Points on a hilly landscape, in no order, each with its height.
A climber steps from a point to the highest of its 5 nearest points, and stops where none of them is higher. Distance is the straight distance between rows; heights are no part of it.
J513: [-46,  18,  21,  -8,   4, -20, -11,  -3]  (h 229)
J199: [ 46, -42,  -3,   9, -14,  10,  37,  -3]  (h 338)
J843: [ 38,  29,   4,  -6,  16,   2, -11, -17]  (h 196)
J567: [-21, -40, -15,  13, -28,   6,  19,  27]  (h 162)
J640: [-28, -32, -18,  23, -29,  10,   7,  27]  (h 78)
J504: [36, 12, -3, -7, 15,  7,  0, -5]  (h 699)
J421: [-36,  16,   7, -11,   3, -16,  -2,   4]  (h 142)
J326: [ 56,  29,   3,   5,  14,   1, -30, -28]  (h 155)
J973: [ 25, -42,  -6,   6, -16,   6,  33,   5]  (h 300)
J963: [-34, -28, -17,  23, -32,  10,   4,  29]  (h 63)
J925: [ 38,  30,  21,  -6,  14,  -3, -30, -38]  (h 455)
J771: [ 5,  8, -9, -7, 12,  0, 11,  6]  (h 448)
J156: [-60,  16,  20,  -7,   0, -22, -16,  -3]  (h 267)
J683: [  0, -47, -14,   9, -26,   3,  28,  19]  (h 709)
J707: [ 48,  31,  11,  -3,  12,  -8, -38, -40]  (h 374)
J571: [-43,  16,  23, -17,   8, -16, -15,  -8]  (h 165)
J399: [ 24,  28,  20, -11,  18,  -2, -12, -21]  (h 498)
J711: [ 17,  -2, -13,  -6,   7,   4,  12,   7]  (h 644)
J553: [-66,   7,  34, -10,   0, -18, -21,  -9]  (h 214)
J680: [-64,  14,  10,   0,  -3, -17, -17,   3]  (h 378)
J723: [ 28,  29,  29, -10,  19,  -9, -24, -37]  (h 477)
J505: [-24,  20,  29, -17,  17, -14,  -9, -21]  (h 186)
J226: [ 53, -20, -12,   6,   5,  19,  14,  -1]  (h 643)
J725: [ 16,  21,   5, -10,  15,  -3,  -2, -13]  (h 282)
J41: [ 23, -32, -11,   1,  -7,  10,  27,   6]  (h 329)
J215: [-61,  13,   0,  13, -18,  -9, -14,  19]  (h 579)
J127: [  4, -28, -15,   3,  -7,   6,  23,  15]  (h 192)
J411: [ 58,  15,  -7,   5,  13,   6, -18, -19]  (h 18)
J395: [-21, -13, -20,   1,  -6,   3,  12,  21]  (h 212)
J488: [-55,   6, -12,  14, -15,  -7, -13,  24]  (h 444)
J945: [-9, 18,  0, -9, 11, -5,  6,  3]  (h 137)
J864: [-41,   0, -17,   8, -11,  -4,  -1,  23]  (h 266)
J657: [ 59,   0, -13,   7,   9,  16,  -4, -13]  (h 362)
J304: [  0,  -6, -15,  -5,   5,   7,  14,  13]  (h 384)
J944: [ 28,  -9, -16,  -7,   8,   9,  15,   3]  (h 558)
J651: [ 28,  30,  16,  -8,  17,  -3, -17, -26]  (h 603)
J779: [ 42,   0, -12,  -1,  10,  15,  10,  -2]  (h 668)
J496: [13, 17,  3, -7, 13, -1,  4, -2]  (h 351)
J189: [-18,   3, -12,  -5,   3,  -2,   9,  16]  (h 599)
J272: [-28,  21,  20, -16,  12, -15,  -8, -12]  (h 213)
J464: [  2,  22,  14, -14,  17, -10,  -7, -14]  (h 250)
J905: [-32, -18, -22,   8, -19,   7,   2,  27]  (h 123)
J67: [ 11,  25,  31, -21,  18,  -7, -20, -34]  (h 421)
J678: [ -9,  22,  26, -18,  16, -13,  -4, -14]  (h 323)
J952: [ -9, -43, -17,  15, -24,   6,  23,  23]  (h 262)
J391: [ 57, -27, -10,   5,  -2,  18,  19,  -3]  (h 606)
J232: [-41, -37, -12,  38, -45,  17,  -2,  34]  (h 26)
J340: [ 42, -31,  -7,   6,  -2,  14,  28,   0]  (h 479)
J69: [-49, -17, -18,  28, -27,  10, -11,  34]  (h 138)

For each start below, name the point where the climber stops.
J199 -> J504
J272 -> J651
J513 -> J215
J905 -> J189
J304 -> J504
J421 -> J215
J464 -> J651
J553 -> J215
J571 -> J215
J391 -> J504
J505 -> J651

Call two points neighbours if one is among the 5 nearest of the other. Go from one point of each pair to the other, from neighbour to neighbour, staying as high as possible. Name the lowest point that can't be avoided.
J504, J189 -> J771
J189, J683 -> J41
J215, J651 -> J864
J651, J504 -> J725
